A landscape with many valleys, sampled at points; each row gives a point and its height.
From any point a ball rolls to the lowest of the 2 points nearest to it. It stops when none of these is lower. Distance is the straight distance between rows; heights are no part of it.
(820) h=611: [36, -11, -20, -21, -12, 15, -28, -9, -8, 70, -18, -29, -3, 10, -58, 18, 40, -16, -16, 5, 49]
(1263) h=680: [-30, -5, 58, -36, -9, -3, 20, -59, 6, -9, 22, 38, -3, -10, 49, -13, -3, 40, 7, 8, -35]
(544) h=590: [102, -15, -27, 28, 23, 20, -17, 5, -7, 25, -11, -35, 17, -7, 8, 22, -22, -6, -13, -26, -15]
(765) h=597: [-17, -33, 7, 3, 14, 20, 33, 38, -1, -51, 4, 13, 61, -12, 27, 43, -22, 14, 26, -7, -11]
(1434) h=429: [-36, -12, -50, -41, -5, 2, 2, 23, -1, 34, -23, 9, -25, 23, -42, -33, 49, 19, 16, 24, 2]
(364) h=794: [1, 28, -1, -27, 7, -3, -17, 38, -6, -10, 30, 31, 30, -21, 4, -4, -31, -12, -16, -9, 22]
(1581) h=620: [46, -32, 28, -11, 18, -43, -11, -6, 24, 16, 42, 23, -22, 8, -2, 34, -7, -25, -38, 19, 36]
(1490) h=491: [-25, -22, -35, -14, -21, 52, -19, -11, -13, 29, -56, -26, 22, 11, -52, 11, 24, 31, 29, -13, 31]
(1127) h=647: [19, -3, 2, 87, 8, 22, 14, -12, 1, -23, -22, -11, 30, 24, 7, -35, -13, -13, -39, -30, -37]
(1485) h=229: [18, 16, 24, 21, 18, 35, -49, 38, -28, 11, -22, -43, 10, -19, -10, -37, 9, -46, -15, -2, -18]
(38) h=257: [30, -71, 53, 36, 6, -29, -24, -9, -12, -34, 4, 26, 6, 39, -8, 32, -30, -10, -9, 8, 14]
(926) h=271: [76, -17, -19, 42, -27, 13, -37, -22, -18, 27, -46, -23, 5, 36, -25, 28, 5, -10, 10, -5, 15]
(1036) h=385: [20, -84, 65, 7, 18, -45, -19, 6, -15, -37, 14, 29, 27, 16, -3, 52, -11, 9, 18, 28, -9]
(1077) h=152: [46, -50, 37, 52, 24, -2, -24, -11, 2, -7, -7, 3, 7, 51, 4, 5, -22, -15, -35, -1, -1]
(885) h=605: [-33, 5, 33, -20, 10, 4, -15, 41, -19, -21, 45, 38, 34, -55, 28, 24, 0, 27, 40, 13, 4]
(807) h=331: [-1, 48, -29, 25, -41, 34, -22, 13, -19, -38, -29, 2, 34, -6, -1, -19, -11, 2, 32, 9, 10]
(768) h=471: [-6, 26, -8, 3, -48, 15, 19, -4, 1, -6, -6, 12, 40, 15, 16, -15, -37, -14, -28, -14, 32]
(958) h=469: [19, -55, 23, -36, 16, -22, 15, -30, -5, -17, 25, 21, 27, -22, 27, 20, 7, 47, 32, 24, -19]
(550) h=505: [-16, -9, 54, -32, -22, 13, -16, -77, -2, 42, -11, 29, -12, -7, 17, 14, 11, 34, 20, 14, 1]
(1247) h=401: [-61, -8, -19, -18, 2, 24, -12, 23, -24, 31, -32, -16, -5, 0, -44, -42, 38, 10, 36, 17, -2]
(1410) h=258: [-12, 27, -21, -30, 33, 24, -36, 24, -30, 23, 16, -3, 2, -36, -19, -20, -13, 5, 18, -20, 40]
(671) h=369: [-24, -12, -22, 5, -11, 12, -6, 27, -6, 18, -26, -21, 6, 13, -29, -52, 45, -34, 6, 19, -11]
(747) h=524: [-33, -6, 16, 16, 9, 37, 16, 35, 14, -76, -12, 8, 21, 5, 31, 52, -49, 9, 24, -4, -31]
(1784) h=544: [2, -46, 37, -36, 22, 19, 10, -1, -17, -22, 15, 10, 40, -26, 37, 35, 19, 31, 54, 13, -39]
(1810) h=741: [-34, 67, -34, 10, -17, -8, -18, 24, -2, 44, 27, 11, -55, -21, -5, -2, 52, -29, -21, -12, 22]
(608) h=595: [-12, -57, 13, 9, -12, -27, 12, -45, 15, -23, -26, -4, 0, 19, 16, -10, -15, 0, 17, 21, -16]
(342) h=545: [110, -24, -17, 65, 12, -19, -13, -14, 0, 7, 3, -23, -5, 23, -10, 37, -30, 16, -10, -30, -16]
(396) h=695: [27, -5, -3, 73, 48, 24, 10, 33, -17, -52, 4, 12, 38, -9, -3, -11, -25, 5, -40, -41, -32]
(1015) h=710: [-21, 22, -11, -13, 25, -71, 22, -7, 27, -7, 40, 7, -24, 4, 13, -15, -10, -26, -27, -14, 1]
(1249) h=393: [-22, 15, 12, -20, -26, 23, -16, 12, -3, 54, -8, 9, 16, -8, -11, -25, -1, -27, -28, 0, 35]
(893) h=465: [-33, -20, 39, -16, -49, 12, 8, -47, 9, 27, -17, 29, 7, 4, 23, 5, -21, 23, 7, 20, 15]
(886) h=905: [4, 30, -53, -31, -41, 25, 17, 20, -6, 44, 14, -45, -29, -8, -56, 16, 62, 16, -17, -21, 8]
(1052) h=914: [20, 25, -30, -26, -26, 13, 5, -10, -2, 50, 20, -38, -37, -9, -30, 15, 32, -21, -23, -28, 25]
(683) h=450: [-8, -8, -48, -45, -35, 1, 12, 19, 21, 33, -9, 20, -41, 32, -27, -21, 30, 21, -23, 27, -16]
(1761) h=765: [-13, -65, 50, -28, 14, -20, 1, 10, 16, 1, 40, 42, 32, -34, 14, 38, 9, 13, 10, 24, 15]
(1592) h=363: [31, -41, 39, -42, 29, -58, -12, -43, -5, 7, 33, 28, -14, -10, 12, 30, 10, 45, 31, 24, -5]
(1558) h=753: [-62, 44, -37, -10, -8, -15, -19, 37, -6, 64, 0, 37, -56, -15, -29, -21, 54, 5, -13, 5, 21]
(543) h=443: [-50, 8, -13, -2, -33, 62, -18, 17, -13, 14, -58, -24, 17, 10, -26, 4, 17, -3, 28, 5, 12]
(828) h=606: [-46, -6, 12, -26, 15, 14, 2, -44, -24, 60, -15, -12, -7, -12, -34, -3, 13, 68, 38, -24, 34]
(569) h=831: [-69, 16, -7, -17, -39, -7, 10, -18, -13, 59, -16, 56, -17, -22, -6, -11, 37, 45, 20, 4, 7]
(6) h=702: [74, -62, -21, 48, 57, -28, -17, -5, 21, -9, 0, -20, 15, 29, 1, -6, -6, -11, 4, -33, -25]
(603) h=556: [-1, -5, -16, -17, 8, -40, 52, -42, 11, -48, 1, 30, 10, 10, 17, -6, -42, 28, -14, -13, 3]
(154) h=355: [-13, -7, -28, 1, -59, -7, 31, -6, 22, 23, -31, 24, 18, 37, -3, -20, 3, 10, -23, 29, -2]
(1793) h=808: [-16, 2, -17, -25, -38, -41, 12, -44, 17, 48, 24, 16, -63, -4, 12, 42, 20, 7, 10, -3, 21]
(990) h=884: [-31, 41, 2, 34, -12, -44, 10, 0, 24, -45, 5, 41, 12, 5, -21, -46, 4, -17, -43, 0, 13]
(1199) h=582: [18, -20, -44, 13, 32, -6, -13, 21, 0, -49, -3, 0, 39, -16, 35, 8, -23, 8, 42, -19, -33]
(830) h=784: [23, 0, -7, -12, -31, -45, 32, -42, 33, -17, 43, -9, -38, 10, 7, 30, -11, -10, -19, -21, 20]
(1053) h=745: [-4, 64, -13, -6, -33, -25, 14, 13, 10, 26, 19, 5, -11, 5, -5, -15, 8, -23, -47, -8, 10]
(1011) h=759: [5, -64, 22, 31, 45, 27, 13, 53, 5, -40, 14, -2, 51, 11, 12, 36, -3, -27, -21, -14, -15]
(1692) h=726: [-15, 15, 1, -38, 23, -53, 34, -37, 9, 5, 48, 8, -49, -16, 37, -4, -10, 22, 19, 7, -7]
(1188) h=530: [10, 10, -16, 47, -36, 39, 10, -2, 7, -26, -24, -3, 49, 30, 21, -8, -49, -4, -10, -20, -2]
(1200) h=535: [-17, -1, 67, -43, -3, 31, -7, -68, -20, 27, 6, 14, -27, 8, 26, -8, 40, 41, 43, -6, -23]
(39) h=479: [-36, -31, 33, 4, 21, 24, 3, 6, 13, -47, -18, -14, 15, 10, 23, 31, -32, -14, 18, 13, -28]
(1419) h=625: [-26, -49, 29, -18, 34, -40, 25, -33, 9, -25, 6, 5, 2, 6, 13, -21, -18, -1, -1, 11, -20]
(952) h=574: [38, -4, 16, -17, -25, -63, -17, -21, 1, 15, 24, 12, -41, 26, -23, 47, -8, -22, -10, 12, 36]
(97) h=827: [-25, 18, 29, -16, -13, 44, -32, 50, -1, -14, 18, 20, 32, -31, 4, -2, -25, -33, -4, 9, 18]
(1120) h=797: [-10, -10, -18, -25, -42, -29, 16, -32, 18, 12, 59, -21, -67, -6, 10, 22, 14, -16, -1, -22, 28]
(866) h=572: [67, 2, 6, 5, -34, 3, -16, -5, -6, 53, -10, -17, -10, 19, -42, 24, 13, -20, -44, 15, 34]
(1818) h=621: [-25, 71, -20, -4, -20, -62, 21, -14, 10, -30, 29, 6, -38, -15, 5, -20, 15, 5, 19, 7, -3]
(1667) h=656: [-35, -49, 73, -32, 21, -2, 17, -33, 13, -23, 21, 14, 12, -9, 27, 9, -5, 19, -1, 26, -30]
(1448) h=510: [-64, 16, 53, -10, 25, 9, 2, 23, 7, -42, -7, 4, -11, 1, 18, 43, -21, -17, 17, 30, -41]
(719) h=534: [-24, -11, -3, 43, 4, -12, 29, -27, 2, -58, -24, 2, 16, 31, 12, -39, -24, -18, -10, -14, -16]
(1816) h=298: [3, 11, 21, 4, -49, 25, 6, 40, -8, 57, -27, 4, 16, 8, -23, -36, 32, -11, -66, 14, -15]
(183) h=805: [4, -31, 29, -14, 52, -16, -2, 31, 5, 7, 38, -4, 14, -10, 5, -36, -4, -41, -43, 1, -7]
(1250) h=332: [-7, 73, -33, 6, -42, 9, -23, 6, 12, -14, -14, 18, 2, -21, -21, -24, 28, 15, 17, 28, 39]
(1498) h=435: [-1, 55, 3, 27, -19, -1, -29, -16, 35, -33, 6, 29, 8, -36, -6, -28, 6, 4, 9, 43, 39]
(524) h=878: [10, 32, 6, 50, -28, 19, -27, 42, -5, -7, -44, -5, 15, -3, -28, -47, 51, -14, -24, 27, -30]
(131) h=650: [-10, 11, -6, 6, -15, 70, -36, 27, -17, -16, -28, -17, 34, -6, 5, 14, -40, -20, 18, -22, 8]
(90) h=764: [-59, 19, -32, -10, 7, -23, 4, -2, -5, 83, 7, 24, -68, -13, -9, -8, 48, 6, 5, -14, 23]
(1406) h=586: [-20, 44, -1, -4, 19, -51, -7, -8, 6, -36, 22, 16, -19, -18, 8, -41, -2, -2, 16, 22, -1]
(32) h=924: [-15, 32, -31, -33, 4, 4, -4, 2, -7, 76, 16, -22, -31, -10, -38, 10, 34, 3, -4, -25, 51]
(180) h=624: [73, 14, -21, 1, -4, 32, -8, 12, -18, 43, -9, -37, 18, -11, -3, 15, -14, -8, -23, -18, 12]
(1248) h=169: [47, 5, -70, -15, -35, 3, 17, -13, -3, 18, -18, -51, -23, 23, -13, 14, 32, -2, 19, -11, 3]
(1111) h=659: [40, 7, -14, 22, -4, 64, -33, 25, -37, 18, -28, -31, 35, -3, 3, -7, -31, -20, -14, -26, 5]
(1764) h=717: [24, 71, -34, 9, -17, -27, -10, 10, 1, -15, 8, -28, -21, -6, -19, -28, 33, -14, -9, 8, -6]
(776) h=333: [5, -4, 5, 11, 21, -21, 2, 6, -12, 27, -19, -30, 4, 8, -13, -52, 17, -44, -22, 7, -20]
(814) h=554: [-29, 11, 37, -1, 23, 17, -29, 33, 8, -57, 33, 19, 6, -49, 10, 11, 2, 4, 42, 38, -5]
(1705) h=461: [38, 24, -14, 32, 31, -16, 22, 7, -10, -36, 0, -22, 6, 1, 0, -32, -19, -10, -51, -14, -22]
(1493) h=256: [32, 7, -1, 18, -48, -3, 43, 18, 16, 46, -13, 3, 2, 20, -14, -26, 16, -1, -70, 13, -20]
(1458) h=819: [-39, 10, -3, -24, -37, -20, 19, -56, 3, 66, -2, 37, -50, -2, 9, 23, 39, 52, 18, -2, 0]
(509) h=340: [-5, -26, 13, -2, -45, 49, -11, 17, -3, 46, -33, -7, 21, 24, -26, -19, 21, -24, -38, 13, 14]
(789) h=774: [23, -74, 18, -4, 59, -8, 10, 36, 12, -21, 22, -4, 29, -2, 5, -1, 4, -33, -16, -1, 4]
(459) h=581: [-12, -41, -10, 49, 47, 16, 32, -4, 8, -73, -11, 30, 13, 28, 7, -15, -20, -3, -19, -31, -27]
(1376) h=476: [13, -13, -24, -15, 37, -13, -2, 16, -10, -23, 10, -6, 31, -15, 15, -13, -25, -9, 22, 4, -5]
(1741) h=866: [-3, 47, 12, 32, -17, 1, -24, 23, 7, -19, -12, 3, 11, -11, -19, -44, 21, -28, -25, 27, 1]
(761) h=599: [19, -30, -6, -15, -6, 48, -18, 14, -19, -20, -7, 9, 35, -9, 24, 14, -41, 5, 16, -9, 17]
(577) h=730: [22, -38, 10, 58, 62, 36, 8, 43, 4, -28, 9, -7, 48, -8, 5, 18, 0, -12, -20, -45, -48]
(1719) h=280: [-9, 5, 21, 18, 36, 33, -47, 49, -8, -29, 4, -28, 19, -11, 9, -6, -11, -54, 1, 10, -18]
(1678) h=467: [73, 5, -45, 4, -17, 1, 22, -1, 6, -19, 22, -41, -13, 18, 17, 37, -31, 0, -5, -19, 8]
(974) h=167: [-8, 26, 2, -11, 24, 40, -46, 33, -31, 19, -10, -25, 17, -28, -24, -21, 13, -28, 10, -1, 16]
(968) h=705: [-26, 17, 5, -21, 3, 33, -33, 4, -25, -33, -15, 9, 11, -34, 6, -3, -21, 17, 48, 7, 4]
(1759) h=844: [-80, 51, 11, 13, -41, -23, 0, -9, 4, 24, -1, 70, -20, -29, 14, -19, 20, 24, 12, 16, -1]
(426) h=138: [46, -27, -47, -36, 29, -29, 24, -10, -4, -32, 13, -13, 12, -10, 28, 20, -10, 40, 43, -4, -7]
(735) h=651: [-57, 34, -25, -23, 12, 1, 1, -1, -24, 65, -4, -2, -21, -17, -42, -14, 33, 69, 35, -17, 37]
(927) h=533: [54, -46, 0, -5, -6, 36, -24, 4, -9, 8, -1, 6, 31, 8, -2, 38, -36, -1, 6, 6, 32]
(427) h=849: [-28, 43, 38, 12, -8, 12, -38, 36, 11, -9, 16, 23, 12, -18, -3, -32, 3, -39, -18, 13, 27]
(40) h=323: [-27, 8, 39, 17, 42, 22, -19, 62, 13, -54, 6, -10, 1, 0, 12, 25, -12, -42, -14, 21, -7]
(1369) h=337: [49, 52, -24, 49, -2, -13, 1, 25, -26, 5, -28, -45, -8, -27, -7, -9, 5, -12, -19, -13, -42]
(746) h=406: [-42, 43, 2, 17, -40, 56, -37, 29, -14, -25, -42, -3, 22, -1, -32, -7, 9, -11, 22, 11, 15]
(651) h=249: [17, -37, 27, -30, 11, -41, -30, -46, -11, 15, 1, 13, -21, 5, -1, 15, -8, 10, 28, 32, 17]
(1819) h=531: [-70, 12, 55, -7, 10, -1, -8, 8, 7, -32, 6, 5, -16, -6, 11, -11, -5, -11, 18, 22, -12]
(289) h=641: [60, -16, -18, -33, 16, -25, 23, 25, 21, -2, 53, -5, 3, -3, 15, 35, -18, -9, -21, -15, 22]
(123) h=366: [58, -15, -59, -16, 15, -7, 9, -15, 5, -8, -5, -20, 11, 10, 28, 25, -45, 14, 20, -11, 2]
(1830) h=660: [-12, -26, 9, -39, 0, 57, -17, 1, -24, -16, -21, 4, 27, -30, 17, 31, -39, 37, 57, -4, -1]
(710) h=589: [9, 25, 0, 59, -15, 36, -21, 24, 13, -70, -20, 6, 33, -1, 16, 0, -46, -4, 3, -8, -4]
(145) h=847: [-90, 13, 20, -24, -34, 44, 0, -7, -18, 51, -27, 36, 5, -15, -28, -5, 27, 54, 22, -3, 18]
(1675) h=674: [-70, 16, 51, -27, 9, 51, -23, 18, -16, 11, -3, -3, -11, -20, -6, 33, -13, -22, 21, 8, 20]
(257) h=712: [-8, 37, -33, -44, -2, 12, -3, -2, -10, 36, 28, 16, -30, -31, 9, 27, -23, 9, 12, -22, 49]
(1067) h=377: [11, -7, -26, -54, 47, -26, 5, -11, -27, -1, 15, -4, -1, -31, 24, -5, -15, 40, 57, 4, -12]
(1743) h=307: [-29, 40, -34, -20, -62, -22, 30, -4, 12, 17, -19, 25, -9, 5, -3, -9, -3, 19, 0, 16, 1]
(1753) h=565: [-24, 5, 38, -32, 14, 24, -6, -66, -29, 63, 1, 15, -29, -8, -5, -6, 39, 65, 27, -28, 12]
(984) h=549: [-64, 24, 31, 12, -1, -32, -9, -10, -3, -24, 0, 11, -21, -17, -3, -49, 19, -12, 24, 32, -19]
(1532) h=786: [-44, -3, -2, -8, 22, -16, 8, -36, -16, 93, -5, 14, -65, -16, -13, 11, 42, 49, 32, -21, 35]
(824) h=400: [52, 39, 2, 41, 9, -9, 38, 8, -9, 11, -7, -43, -4, -21, 0, -13, -17, -3, -61, -11, -29]
(47) h=523: [6, -58, 32, -11, 7, 15, -24, -46, 5, -27, -26, -11, 2, 13, 30, 40, -14, 26, 47, 16, -28]
(153) h=312: [23, -19, -12, -15, -12, -33, -15, -42, 4, 25, -19, -14, -19, 21, -24, 14, 6, 4, 37, 17, 28]
(953) h=760: [2, 61, -12, -22, -4, -22, -9, 29, 11, -21, 51, 30, -11, -34, 17, 5, -26, 0, -21, -13, 25]
(453) h=732: [-36, 36, -18, -18, 5, -43, 5, 2, 13, 12, 59, 23, -41, -22, 35, 21, -13, -8, -31, -16, 18]
(27) h=615: [-21, -53, 21, -32, 55, 25, -20, 2, -18, -7, -4, -32, 2, -19, 18, 23, -5, -5, 52, 10, -24]
(713) h=285: [45, -13, 12, 27, 6, -25, 18, 5, 3, 53, -21, -47, -2, 8, -22, -30, 32, -23, -59, 18, -24]
(588) h=584: [-26, -12, 37, -41, 29, 35, -7, -12, -27, -28, 5, -5, 4, -17, 32, 13, 9, 29, 53, 10, -48]
(158) h=532: [29, 32, -14, -3, 37, -38, 28, 18, -5, -57, 36, 10, -4, -7, -1, -22, -12, -7, -36, -12, -1]
(1528) h=740: [-28, 38, 5, -35, 4, -16, -7, -12, -16, 36, 20, 29, -22, -22, 10, -9, -15, 4, 16, -5, 16]
(1737) h=738: [45, -76, 4, 12, 64, -34, -14, 3, 13, -28, 3, -13, 17, 18, 14, -2, -9, -15, 0, 5, -5]
(391) h=685: [-35, 39, -54, -16, -9, -1, -5, -5, -26, 24, -28, -18, -10, -10, -39, -13, 24, 48, 45, -12, 26]
(432) h=811: [-16, -75, 43, -3, 15, -1, 14, 15, 15, -30, 12, 30, 29, 2, 9, 32, -21, -3, -9, 16, 18]
(937) h=681: [34, 20, -33, -48, 1, 3, 13, 22, 4, 8, 45, -8, -16, -23, 20, 22, -17, -4, 6, -19, 24]
(372) h=224: [-10, 51, -44, 5, -56, 13, 11, 21, -8, -14, -34, 26, 24, 16, -10, -17, 4, 11, 6, 16, 10]
(1367) h=862: [-53, 53, 16, 11, -27, -32, 1, -16, 20, -20, 6, 55, 1, -20, 10, -26, -10, 5, -20, 14, 19]
(1012) h=619: [12, -24, -15, 85, 30, 30, 30, -26, 9, -45, -9, 25, 19, 35, 7, -19, -30, 0, -28, -59, -42]
(815) h=380: [10, 16, -20, -2, 35, -13, -17, 4, -13, -9, -5, -36, 3, 4, -1, -41, 3, -29, 5, 2, 0]
(851) h=758: [2, 29, -15, -4, -59, -12, 42, -5, 30, 21, 32, -5, -24, 16, 13, 9, 15, -13, -56, -12, 12]
(146) h=489: [-1, -7, 17, -63, 48, 1, -2, -23, -30, 33, 23, 10, -22, -36, 21, -5, 9, 58, 54, -14, -2]
(1050) h=538: [68, 2, 3, -3, -43, -26, -14, -12, -4, 18, 6, -33, -36, 27, -30, 42, 19, -23, -10, -2, 23]
(1230) h=639: [-46, -25, 43, -38, 36, 17, -23, -16, -25, 23, -2, -20, -20, -15, 4, 2, -2, -7, 47, 14, -10]
(1366) h=646: [10, 8, -7, 44, 20, 21, -5, 37, -7, -79, 7, 14, 49, -9, 4, -6, -31, -4, -6, -31, -10]
(1456) h=663: [-16, 0, -4, 84, -12, 14, -4, 11, 12, -25, -46, -18, 17, 37, 7, -38, 15, -24, -7, -17, -52]
(1634) h=652: [-16, 60, -33, -35, -18, -34, 18, -22, -6, -17, 27, -8, -38, -20, 10, 6, -12, 26, 41, -3, 2]
(102) h=661: [39, -44, -40, 37, 51, -1, -5, 14, 10, -36, -3, -6, 33, 21, 20, -1, -29, -7, 14, -51, -38]
(1361) h=737: [-48, 33, 24, -24, 12, 9, -15, -10, -33, 12, 3, 22, -16, -31, -4, -14, 4, 32, 42, 4, 4]
(336) h=897: [10, 53, -50, -23, -55, 26, 7, 52, 5, 24, -3, -8, -23, -3, -43, -4, 37, 12, -26, -4, -10]
(1112) h=279: [66, 31, -51, 37, 5, -1, 12, 0, -11, 8, -21, -58, 5, 2, 3, -8, -9, -5, -6, -35, -43]
(340) h=409: [-11, -8, 10, 5, -55, -9, 26, -31, 21, 6, -14, 26, 16, 28, 10, -1, -33, 0, -24, 14, 31]
(43) h=658: [-61, -23, 31, -28, 9, 40, -12, 6, 5, 26, -18, -21, -15, 5, -8, -2, 8, -40, 23, 13, 8]
(1632) h=566: [-37, -12, 12, 6, -16, 2, 16, -13, 5, -27, -31, -15, 16, 21, 13, -33, -15, -17, 12, 14, -16]
(284) h=484: [-13, 15, -14, 17, -13, -24, 60, -33, 19, -36, -17, 16, 6, 25, 2, -27, -26, 2, -30, -10, 4]
(84) h=391: [-7, -46, 32, 58, 43, 38, 7, 0, 26, -23, -21, -22, 4, 57, 13, 23, -13, -37, -30, -25, -33]
(1460) h=421: [-3, -52, 13, 39, 21, 19, -13, -7, 19, 0, -28, -41, 10, 42, 14, -2, -2, -52, 5, -7, -25]
(945) h=644: [-4, -37, 14, -24, 5, 11, -36, -17, -2, 73, -18, -15, -3, -3, -46, 5, 24, -22, -6, 10, 42]
(637) h=508: [95, -6, -16, 30, -21, -10, -3, -16, -3, -3, 13, -58, -30, 26, -9, 39, -6, -1, -12, -14, -2]
(68) h=200: [59, -26, -41, 51, -42, 13, -6, -17, 11, 25, -59, -7, 6, 47, -9, 4, 16, 7, 9, 3, -12]
(1788) h=731: [0, 83, -35, 5, -40, -21, -6, 32, 10, 5, 43, -6, -43, -22, -19, -7, 37, -16, -20, -9, 12]
(69) h=664: [-33, -8, 28, -49, 28, 2, -4, 15, -24, 30, 46, 51, 20, -55, 41, 15, 5, 38, 33, -2, 0]
(1483) h=657: [43, -49, 9, -12, 37, -68, 11, -9, 26, -22, 37, 5, -22, 21, -22, 16, 2, -12, -34, 6, 28]
(429) h=514: [-27, 30, 42, 15, 14, 4, -29, 13, 42, -50, 31, 30, -9, -48, -1, -22, 4, -2, 24, 43, 30]
(641) h=474: [8, -69, 80, -12, 4, -3, -16, -25, -1, -43, 1, 13, 9, 17, 14, 53, -5, 22, 23, 34, -31]
(994) h=454: [15, -19, 14, -20, -14, 27, -20, -11, -2, 33, 8, 5, 12, -1, -2, 3, -27, -24, -11, 1, 46]
(556) h=591: [36, -2, -17, -15, 31, -36, 54, 27, 11, -42, 56, 3, 4, -8, 8, 15, -10, -3, -51, -26, 3]
(1821) h=233: [-7, 2, -53, -28, -25, -19, 18, -27, 0, 38, -8, -33, -33, 17, -21, 4, 28, 22, 27, 11, 22]
(1817) h=219: [50, 26, -63, 17, -39, 10, 20, 4, -1, 16, -40, -39, -1, 25, -3, -3, 18, 2, -6, -24, -22]
(1163) h=835: [-15, -72, 53, 15, 38, 20, 29, 14, 31, -41, -2, 11, 7, 26, 8, 56, -20, -15, -33, 15, 0]
(1486) h=700: [-21, 0, 36, -33, 12, -42, 12, -57, 5, 28, 16, 28, -27, -14, 35, -16, -7, 35, 19, 9, -23]
(1175) h=686: [12, -26, -1, -25, 43, -61, 34, -17, 30, -6, 37, 7, -17, 9, -3, -19, -8, -29, -42, -12, 13]
(888) h=216: [36, -1, -25, 55, -33, 4, 48, 5, 3, 17, -30, -4, 15, 38, -10, -20, 19, 17, -62, 7, -45]
(1172) h=448: [-38, -41, 30, 24, 25, 7, 15, -22, 19, -23, -34, -32, -6, 33, 16, 23, -13, -39, 18, 11, -35]
(579) h=161: [57, -15, -33, 52, -49, -8, 35, -16, 21, 16, -28, 4, 6, 62, -16, -2, 8, 15, -24, 11, -8]
(1754) h=361: [-26, -14, 39, 30, 41, 39, -4, 42, 17, -23, -13, -27, 14, 36, 14, 29, -26, -54, -36, 1, -28]
(988) h=648: [-3, 27, -29, -32, 6, -48, 35, -26, -2, -52, 14, 2, -6, -12, 22, 1, -41, 36, 25, 1, -4]
(1731) h=679: [5, 16, -41, 52, -4, -8, -11, 5, 4, -16, -48, -24, 24, 20, 1, -52, 15, -15, 21, -12, -43]
(197) h=699: [21, 55, -43, 39, 0, -24, -7, 15, 0, -33, -29, -28, -4, 14, -20, -40, 38, -12, 4, 12, -35]
(1839) h=713: [-23, -39, 47, -49, 19, 22, -18, -3, -6, 33, 28, 39, 13, -33, 21, 27, -6, 20, 19, 11, 15]
(1360) h=770: [26, 25, -16, 11, -48, -17, 54, -25, 22, -29, 34, -20, -29, 18, 0, 9, -1, -15, -44, -28, 9]
(1512) h=888: [26, 45, -36, 18, -46, 16, 0, 49, -11, 4, -26, 5, -2, -4, -37, -28, 38, 11, -30, 22, -32]
(699) h=223: [60, -34, 22, 39, 23, -6, -6, -18, 10, 21, -8, -22, 3, 21, -9, -19, -3, -25, -42, 11, -9]

Call two points neighbours if one is among the 2 nearest of the other. Go from one point of each pair to the other, from neighbour to neighbour, staying as low as possible. Name the highest point that can't be avoided.
(426) and (1077) -> (69)
(651) and (372) -> (391)
(974) and (284) -> (1634)
(284) and (1077) -> (608)
(1077) and (372) -> (683)
(651) and (1248) -> (153)

Two balls start at each pair of points below. Name the first point that both come to, or write never.
(968) and (131) -> (761)
(1793) and (1810) -> (1788)
(90) and (1458) -> (1788)

For each start below, name the point where the ball stops.
(1819) -> (974)
(1361) -> (579)
(432) -> (372)
(747) -> (974)
